The views of a scene show one set of named points, each view turned or mirrored, shifted and resized as a whole, with a little noise and some points left out.
In the rows, zero is written as 128.

Scene 1
View 1
<86>: [108 123 116 132  93 119 119 178 189 119 163 149 147 147  96 137 157 112
 124 149 101  96 198 158 114 126 100 202 106 109 146 121 152 139 101 169
 114 128 118 129 110 142 159 134 146 179 147 122 122 160 124 128]
<228>: [118 104 116 144 118 130 105 183 201 126 140 133 119 126 100 117 136 125
 146 151 137 111 202 175  88 123  98 209 118 100 107 128 123 136  92 146
 110 132 122 145 129 150 148 148 169 135 140 102 117 167 121 102]
<42>: [ 95 158 138 114 117 118 154 196 144 114 134 142 136 135 113 101 173  68
 101 134  95 137 164 160 112 134  88 164  93  88 183 125 145 126 136 134
 153 137 136 123  96 164 169 124 109 169 125 123 113 169 131 130]
<28>: [ 93 163 133 106 126 132 150 211 135 112 129 137 127 121 123  89 164  55
 108 126  97 159 166 171 104 153  89 162 103  78 181 128 138 123 147 109
 156 135 142 126  93 185 169 124 111 149 129 112 105 170 131 107]
<95>: [ 50 158 151 117 105 113 162 158 119 124 133 132 135 121 119 108 185  69
 117 122  69 140 141 186  74 164 131 167 116  88 175 167 100 152 179 146
 122 130 134 139 144 117 124 139 118 162 117 100 121 161 118 108]
<104>: [ 80 164 137 105 125 115 153 177 129 136 160 159 127 126 125  97 163  69
 109 122  57 161 164 175 107 184 121 172 108  98 177 149 133 151 160 145
 130 133 122 129 138 144 120 140 132 162 124  99 111 167 109 108]
<30>: [ 73 132 136 121  56 104 142 154 172 110 167 146 180 156  89 158 186 100
 111 147  81  71 170 165 105 123 120 199 107 111 172 139 137 152 128 194
  97 127 121 132 120  96 159 122 125 205 142 133 134 151 126 142]
<211>: [ 30 123 166 150  95 120 156 134 131 124  87  93 131  99 108 110 199  91
 146 132 105 121 127 203  15 133 133 172 133  71 145 191  47 153 186 148
 109 128 138 153 166  90 114 152 126 143 109  90 134 155 121 101]
<119>: [ 73 123 147 150  75 115 147 161 167 106 125 121 160 135  95 139 202 100
 119 155 108  82 157 157  79  98  95 178 100  91 176 134 119 128 130 162
 130 129 133 133 106 114 171 125 112 191 132 131 140 158 135 148]
<48>: [ 68 146 142 103  82  77 141 168 156  86 146 131 164 169  69 142 165  95
  99 144 142  88 156 218  87 122 134 223 112 103 126 167 105 156 119 186
  48 141 141 151 124  73 180 131 130 166 108 132 110 132 128 123]
<163>: [ 81 170 142 100 103 119 159 206 131  97 127 134 150 137 112 111 186  52
  92 132 103 134 151 172 107 131  92 164  99  81 198 135 139 123 146 128
 143 138 149 125  78 155 192 113  95 172 120 131 105 158 139 126]
<73>: [119 154 144 144 168 132 152 196 141 144 125 155  91 109 137  68 171  77
 115 131  91 178 168 143 111 149  71 142  73  84 179 109 150 124 130 105
 200 131 129 123 118 198 125 150 129 158 116 103 116 197 109 128]
<37>: [ 84 135 154 147 147 120 143 172 138 137 100 124  97 109 119  78 168  89
 133 132 120 161 151 187  61 146 103 168 101  80 138 154  92 141 144 123
 143 134 131 143 147 144 111 166 144 131 103  91 118 175 107 105]
<261>: [109 152 143 134 156 143 153 199 137 146 122 149  97 102 141  70 173  67
 121 127  74 181 169 141 106 156  77 137  84  78 189 117 145 122 146 100
 197 131 129 117 116 203 126 145 122 154 125  97 116 191 115 118]
<44>: [107 122 147 152 103  89 137 180 181  92 111 127 146 167  70 133 189 112
 100 166 172  77 161 168 101  68  78 197  72  96 144 121 128 126  76 160
 120 133 142 140  94 114 190 134 124 180 108 152 123 160 131 161]
<280>: [ 53 127 137 124  58 127 138 159 160 104 132 109 169 127  98 143 181  94
 136 138  95  91 158 190  56 128 128 194 138  87 159 168  93 142 160 164
  89 129 128 142 124 104 163 122 123 165 142 111 129 146 134 107]
<273>: [ 89  89 135 181 111 180 122 173 175 145  81  95 107  65 143  94 184 100
 180 142  95 137 177 138  33 118  75 136 127  63 167 127  96 107 156  95
 199 117 123 130 127 194 128 149 132 142 155  80 142 191 128 100]
<23>: [120 114 133 162 147 143 128 206 178 120  90 116  99 102 119  83 171  93
 140 152 146 140 174 149  78 101  57 158  94  69 149 108 127 106 106  96
 185 130 138 131  94 199 164 145 131 135 126 108 119 188 130 117]
<263>: [ 78  90 134 163  68 120 122 152 194 113 123 113 151 132  88 146 185 127
 142 160 128  67 175 166  64  90 100 201 115  93 135 139 110 135 113 167
 109 126 125 139 122 107 158 139 141 175 142 118 142 156 132 136]
View 2
<119>: [ 72 137 160 102 168 110 115  83 163 114 105 107 110 140 161 131 109 169
 172 142 130 136 149 142 113 131 123  80 108 104 114 163 116  96  98  98
 121 106 118 136  99 126 105  79 117 140 137 129 127 122 175 108]
<211>: [122 145 158 157 201 107 122  89 126 148  85 175  96 107 136 133 118 132
 209 133 128 144  93 204 143 160 121 104  67 144 126 162  93 127 119 104
 139 137 143 140  82 108  83  51 119 120  27 192 172 140 183 139]
<280>: [ 86 158 156 107 213 117 120  92 139 115 102 118 112 122 142 135 103 154
 172 133 150 106 117 169 109 145 112 108  96 134 125 172 100 105 107 102
 100 106 135 146  92 135  76  49 107 148  93 138 178 145 189 114]
<42>: [120 167 135 151 147 107 128 122 165 133 117 142 102 113 134 114 122 164
 139 152 122 110 162 110 110 131 121  80  98  99 132 165 145  75 136  82
 135 107 112 117 133 134 141  95  84 144 148  82 149 117 144 142]
<95>: [144 170 148 185 180 111 131 119 131 126 109 185  90 105 127 133 114 163
 152 138 123 105 116 152 127 163 122 105  74 111 142 151 116  89 161  82
 122 121 128 118 126 114 109  66  94 133  85 140 181 117 157 135]
<228>: [ 92 171 138 112 189  97 159 121 156 163  90  81 126  94 160 123 110 117
 138 106 148 106 155 197 110 107  85 115  77 164  93 151 142 106 140 119
 161 126 136 106 123 155  85  82 107 157 117  58 169  89 133 138]
<44>: [ 38 134 147 107 165 117 133  79 205 147  80  88 113 119 167 128 124 150
 159 132 163 158 161 153 121 104 128  86 117  94  99 170 126  78  73  81
 174 106  98 142 105 160 105 102 128 139 174  95  85 104 153 120]
<261>: [174 169 132 172 117  80 136 150 143 149 133 166  99 110 140  92 122 144
 143 152  76 116 175 110 113 131 109  66  66 114 129 144 166  96 173 106
 159 136 130  85 152 101 170 106  84 130 113  81 154  99 117 169]
<73>: [163 164 136 175 113  83 141 143 152 158 120 159  99 112 146  98 128 140
 143 143  83 129 177 118 122 125 115  64  64 112 122 141 167  93 174 100
 179 139 128  82 156 104 167 115  91 133 128  74 140  81 111 166]
<28>: [145 177 125 164 154  97 132 143 157 140 121 151 105  99 123  95 126 145
 142 154 116  98 161 110 110 132 107  79  87 112 136 172 150  84 137  82
 141 115 117 112 136 135 150  92  73 141 127  77 175 133 140 159]
<30>: [ 59 154 165 103 195 126 124  85 149  91 100 100 106 143 161 158  95 194
 136 130 154 105 137 150 102 140 125 108 111 101 121 149 106  79 131  95
  94  87 121 133 108 138  74  64 114 155 153 116 146 101 176  83]
<263>: [ 56 137 160  77 190 108 123  80 161 131  89  78 124 130 176 132 103 141
 175 119 142 140 147 186 111 115 109  94  97 139  98 156 116 114 100 120
 134 115 132 132  89 135  78  70 130 146 119 121 130 114 172 107]
<48>: [ 39 170 149 135 230 147 143  83 173 129  68 109 102  90 131 159 120 161
 141 117 209 101 105 187 120 141 119 141 115 115 120 178  93  68  89  64
 123  87 114 162 100 188  52  57 108 154 136 109 164 126 178 105]
<86>: [ 72 164 146  99 180 108 140 107 159 122 100  78 121 124 163 136 103 160
 124 117 144 102 163 161  97 113 103 103  99 128 106 146 137  87 137 107
 130 102 128 110 122 150  89  79 107 162 161  68 146  84 149 110]
<163>: [116 169 132 156 157 111 120 118 169 122 120 152  98 113 122 112 128 170
 146 167 131 102 152  93 111 140 121  78 108  90 140 181 135  73 111  65
 123 101 104 137 128 140 144  89  77 139 148  91 158 145 159 140]
<273>: [159 146 142  98 143  57 113 129 131 159 131 125 126 129 167  73 109 101
 199 144  63 142 169 153 107 109  87  44  55 166 110 157 158 154 137 153
 151 153 155  99 111  80 151  84 107 129  57 114 164 130 146 171]
View 3
<23>: [123 116 163 163  90 139 190 103 122 118 175 100 119  97 140 166 170  98
 171 125  91 127 120 112 131 140 185 139  82  72 148  66  98 123  48 102
 181 149 122 137 144 139  81 127 127 158  66 142 144 133  88 118]
<280>: [114  90 115 122  75 151 154 109 130 109 155 148  95 119 114 158 131  61
  98 132 117 166 198 120 112 153 112 111  90  57  67 195 155 120 146 155
 152 150 204 187 135 186 112 116 122 127 145 148 179  97  99 124]
<73>: [148 150 136 170  88 146 140 125 157 146 140 132 129 119 108 159 150 144
 128 145  73 106 144  84  89 148 172 141  96  83 160  41  53 115  90 119
 158 143  97 136 140 128  74 132 116 149  38 159 124 145 111 124]
<273>: [163 116 180 181  94 115 166 114 105 158 192  99 129  66 108 143 183  61
 134 117 136 160 153 132 111 125 156 110  96  74 137  74  99 175  63  87
 177 132 166 142 119 178  58  98 149 145  64 176 139 108 139 126]
<95>: [148 114 112 133  78 159 138 139 156 144 129 160 115 132  79 153 117 108
  66 150  84 150 206 105  95 155 112 107  98  67  84 141  98 129 149 164
 142 134 189 170 115 159  99 140 106 119  94 160 158 103 109 112]
<44>: [ 32 108 128 113  71 151 177  91 128  68 164 119 116 143 131 185 138 116
 176 137  87 142 152  89 128 157 171 143  83  52  83 176 123  69  96 109
 169 198 126 187 193 164 108 147 123 146 131 115 216 165  57 124]
<261>: [171 144 130 177  93 146 138 122 165 153 140 136 122 111 107 155 148 129
 117 147  82 108 149  86  82 153 169 135  91  84 158  40  64 126  96 119
 166 131 111 139 121 127  69 122 120 144  33 165 112 127 116 127]
<37>: [116 106 147 142  72 144 172 147 115 144 138 124 128 115  79 147 143 119
 105 132  76 159 172 127 135 114 128 107 101  67 116 102  74 146  85 147
 133 141 163 135 129 155 102 154  99 137  77 151 170 127 108  95]
<119>: [ 90 115 123 125  76 139 145  95 138 106 164 129 111 130 109 169 136  91
 141 139 110 153 186  91  99 169 150 119  92  57  77 181 126 104 127 107
 175 181 163 199 165 182  89 121 141 134 123 146 196 139  96 136]
<28>: [168 116 109 151  98 167 161 108 174 118 147 147 104 127 135 173 133 106
 114 153  77 109 151  91 100 169 161 143  81  79 127  86 108 108 111 139
 170 132 137 161 124 127  93 122 114 139  74 143 115 109  90 125]
<228>: [ 74 109 148 147  64 149 167 122  86  88 164 129  98  99 152 150 166  78
 141  88 104 150 132 133 128 108 117 160  92  67 145 136 140 101  97 171
 135 142 117 126 180 163 129 114 102 154 122 140 153 128 100 128]
<104>: [149 129 101 151  78 166 123 138 166 135 119 174 107 130  99 153 121 123
  76 140  82 122 184  95  78 150 112 132 102  79 125 114  95 108 153 177
 130 127 141 152 129 140 111 125 100 130  82 163 127 112 115 129]
<86>: [ 78 128 117 142  69 152 129 104 129  83 155 148  96 119 150 159 149  87
 139 106 107 132 152  93  89 148 123 161  92  64 124 163 144  76 137 152
 150 164 112 163 193 166 118 102 121 148 128 146 159 142 102 147]
<42>: [139 125 109 144  91 162 147 101 175 110 144 149 106 133 126 174 127 120
 123 155  80 111 159  79  91 175 165 143  81  73 117 111 106  90 123 129
 171 152 132 171 143 136  91 128 122 138  83 144 144 125  84 130]
<211>: [126  85 140 125  69 139 174 147 113 157 144 131 124 120  54 144 132  87
  70 140 100 191 220 146 140 124 101  74 103  52  58 164 102 169 115 151
 135 140 238 161 102 185 106 155 105 118 106 154 194  94 113  89]
View 4
<263>: [ 92  96 169 150 111 133 154 117  83 192  47 123 133 117 146  64 135  70
 127 149 103 164 104 135 125  76  94 109 128 114  57 159 131 132 122 120
  96  99 120  40 122 142 123  91 135 163 109 130 175 127 173 128]
<163>: [ 94 170 133 162  82 120 123  79  47 177 116 128 149 115 116  68 105  93
  92 155  90 114  99 103 132 111 159 155 107 101 128 148  63 158 153 108
 101 123 153 101 140 123 110 128 148 168 139 125 117 173 170 103]
<95>: [ 87 167 144 164 106 126 124  86  81 211 105 156 121  91 158 112 140  73
  95 149  71 157 100  96 117  98 124 130 107 102 127 125  83 136 158 120
  86 124 183  96 113 146 177 126 136 168 125  99 165 157 100 105]
<30>: [123 147 157 165  76  77 154 121  79 186  57 115 138  84 129  90 128  37
 101 126 107 170  81 121 143  55 111 140  99 109  53 178  75 153 110 129
  70 118 143  84 119 149 135 117 147 162 113 117 179 137 187 129]
<42>: [106 146 151 152  94 123 124  93  50 174 119 142 152 101 111  79 102  92
  85 156  95 119 115  98 138 117 154 150 119  91 110 139  84 154 149  99
 113 112 145  89 141 122 120 124 147 169 139 113 127 172 164 114]
<37>: [ 64 133 175 150 136 178 132  96  69 215 111 169 139 116 160  97 125 109
 109 168  68 146 133 109 113 128 111 111 149  91 114  98 135 127 163 105
 130  92 162  68 124 127 173 109 125 172 145  99 162 171  94 105]
<119>: [101 114 155 156  94 120 151 113  80 199  66 116 137 115 138  77 118  58
 104 138 101 154 103 132 136  84 130 130  95 113  78 182  83 140 136 117
  87 126 136  58 124 138 112 101 144 148 110 132 157 139 184 107]
<48>: [ 71 214 157 173  83  93 185 109  64 197  51  76 145 121 163  59 140  54
 136 143  80 180  68 149 129  41  76 131 141 121  57 140  72 172 101 159
  98  93 138 111 114 152 141 137 138 181 133 133 181 177 172 129]
<104>: [110 166 160 156  97 113 118  94  64 182 121 170 139  65 127 114 128  77
  81 156  87 147 107  70 125 107 128 140 129  82 113 104  94 140 145 104
 107 104 181 106 131 137 177 130 138 181 139  81 159 171 108 126]
<273>: [ 76  39 145 133 136 184  85  77  79 179 100 196 113 118 134  65 150 120
 104 183  99 122 130  84 104 144 138 102 126  99 129 129 181  91 173  80
 103  99 140   8 134 130 126  79 131 162 100 120 123 105 112 106]
<261>: [110 108 157 139 118 159  94  88  51 168 149 197 149  89 101  99  98 120
  68 169  95 106 147  66 128 157 175 141 128  72 134 107 120 127 176  66
 130 103 159  71 151 110 138 115 140 170 148  94 118 164 122 108]
<44>: [ 94 123 180 154 102 139 184 142  60 199  59  81 172 145 133  56  84  74
 118 137 100 144 120 169 148  88 120 131 127 109  50 179  84 163 128 115
 129 102 104  56 138 121  90 103 142 151 140 145 162 173 220 113]
<86>: [115 123 175 150  98 109 150 121  59 164  66 127 152  97 116  63 121  72
 109 149 114 146 102 111 138  80 106 128 146  94  45 142 118 147 109 111
 113  86 119  69 140 133 121 113 143 180 130 117 160 150 187 143]
<23>: [ 79  76 165 135 130 184 121  97  52 172 106 158 156 136 113  47  99 134
 106 178 100 105 145 111 123 144 144 120 154  91 106 121 151 126 160  83
 143  83 118  35 151 105  96  95 131 164 140 129 111 155 161 111]
<28>: [ 90 154 143 151 100 135 108  74  45 164 128 158 147 105 113  67 112 108
  90 169  91 109 112  80 128 128 151 144 130  90 127 116  97 146 154  97
 116 101 153  91 147 118 121 127 143 177 139 114 110 173 143 111]
<280>: [ 80 153 132 167  91 108 139  87  85 194  53 123 113 113 163  67 163  60
 126 155  87 168  69 119 113  66  97 125 111 125  91 152 107 136 127 143
  63 113 149  76 108 155 141 113 137 168  99 127 166 129 144 116]
View 5
<104>: [152 100 135 122 102 175 193 133 102 160 114 124 113 102 127 138 158 131
 101 100 121 108 154 174  78 113 107 165 110  91 120 140 127 104 143 132
 114  80 164 136 136 141 109 145 146 156 150 117 108 151 145 144]
<263>: [194 155 154 154 140 136 120 164 120 187 136 112 172  75  85 115 145 144
 161 155 150  85 173 146 142 142 120  87 134  99 117 131 106  92 150 115
 136  96 135 123 125 133 140 145 139 122 149 180 154 155 106 192]
<211>: [170 174 177 146  81 191 120 141 124 172 183 134 164  95 108 130 148 135
 130 119 163  97 150 174  88 162 112 142 117  98  91 104 136 108 180  96
 175  26 183 135 125 169 129 171 168 113 181 139 111 166  81 135]
<48>: [195 167 145 151 122 141 175 146 138 163 106  82 146  92  87  97 190 115
 130 144 115  96 151 189 141 141 125 102 129  56  75 177 119  86 156  72
 172 114 155 190 162 144 145 172 134 152 153 143 160 137  84 195]
<28>: [125  84 137  93 149 171 158 174 110 172 131 113 131 110 128 141 145 122
  89 105 124  96 152 168  86 140  94 152 110  97 117 126 129 107 145 125
 134 108 118 136 114 149  74 159 135 127 168 109 103 143 156 152]
<73>: [114  62 127  79 139 177 158 173 110 155 107 135 126 108 143 147 114 147
 102  93 142 103 154 144  82 127  97 135  98 113 154  87 149 105 126 157
 112 101 116 112 100 132  73 111 133 140 143 118 107 146 177 130]
<44>: [160 137 132 128 183 141 128 186 153 157 103 102 166  95 106 104 146 132
 150 142 146  85 170 153 161 153 120  61 105  92 102 122 145  82 136 109
 150 144  99 154 130 125 136 133 116 147 134 164 172 144 115 196]
<273>: [146 100 168 110 134 161  90 185  86 203 183 135 170  84 112 162  99 153
 120 130 164  87 169 125  81 147  93 138 130 133 153  81 105 116 153 151
 121  61 122  71  77 154  71 151 150  85 178 152  98 156 156 145]
<37>: [143 116 156 101  93 176 141 162 120 158 131 120 142  99 117 138 122 147
 114 112 147 104 139 161  83 150 108 121 118  96 132  84 141 104 156 110
 163  59 157 134 110 156  86 135 148 126 159 121 111 141 127 124]
<228>: [182 115 155 117 116 119 147 175 106 184  98  82 142  73  77 127 131 151
 137 161 124  95 148 144 119 130 115  82 158  85 159 118  91  95 137 109
 144 102 138 131 114 135  84 123 131 126 143 156 143 121 131 166]
<23>: [128  90 147  87 174 147 109 206 118 182 135 111 160  99 113 139 112 143
 115 128 146  85 160 138 111 158  98  97 119 112 139  88 126 102 137 131
 145 118  89 116  91 147  62 140 122 107 159 136 124 133 156 158]
<30>: [198 143 133 169 146 147 168 134 117 170 116 117 143  88 105 111 172 123
 144 136 130  92 177 168 140 116 118 126 115  89  93 175 112  88 146 129
 105 113 144 133 149 124 170 156 141 156 141 167 154 167 116 203]
<42>: [138  94 130 108 161 164 162 163 116 167 117 119 132 107 127 129 152 120
 105 107 128  91 161 163 106 130 102 139 101  97 109 137 136  98 137 135
 120 122 112 135 126 134 102 150 130 144 154 123 122 152 157 169]
<86>: [185 114 135 138 145 127 165 158 108 178  96 100 138  78  92 122 150 139
 140 148 122  96 165 149 131 112 114 104 132  86 134 152 101  91 133 133
 112 122 131 126 129 122 123 131 127 149 134 163 150 142 139 189]
<163>: [132  98 128 112 176 169 161 169 120 169 131 114 136 117 131 124 166 107
 100 103 125  90 167 176 112 140  98 151  92  94  80 152 139  98 144 127
 124 131 106 146 130 143 107 172 129 142 162 118 119 153 149 178]
<119>: [172 140 140 151 165 154 132 161 128 172 140 128 165  93 112 116 153 127
 142 130 149  85 177 156 137 139 111 114 106 107  90 138 128  95 150 132
 119 107 121 125 130 132 152 158 137 132 151 166 146 170 121 192]
<95>: [159 129 150 133 103 189 167 131 113 162 146 133 132 104 127 132 158 124
 112 101 138 101 154 181  86 134 106 165 104  93  94 135 136 106 163 117
 139  62 169 135 137 155 128 164 159 138 164 122 109 166 118 144]

Which points are out of place in each view (at most two, in the order of its rows)? Write none if all are in place.
view 1 -> <48>
view 2 -> <95>, <228>
view 3 -> <37>
view 4 -> <263>, <86>
view 5 -> <28>, <23>
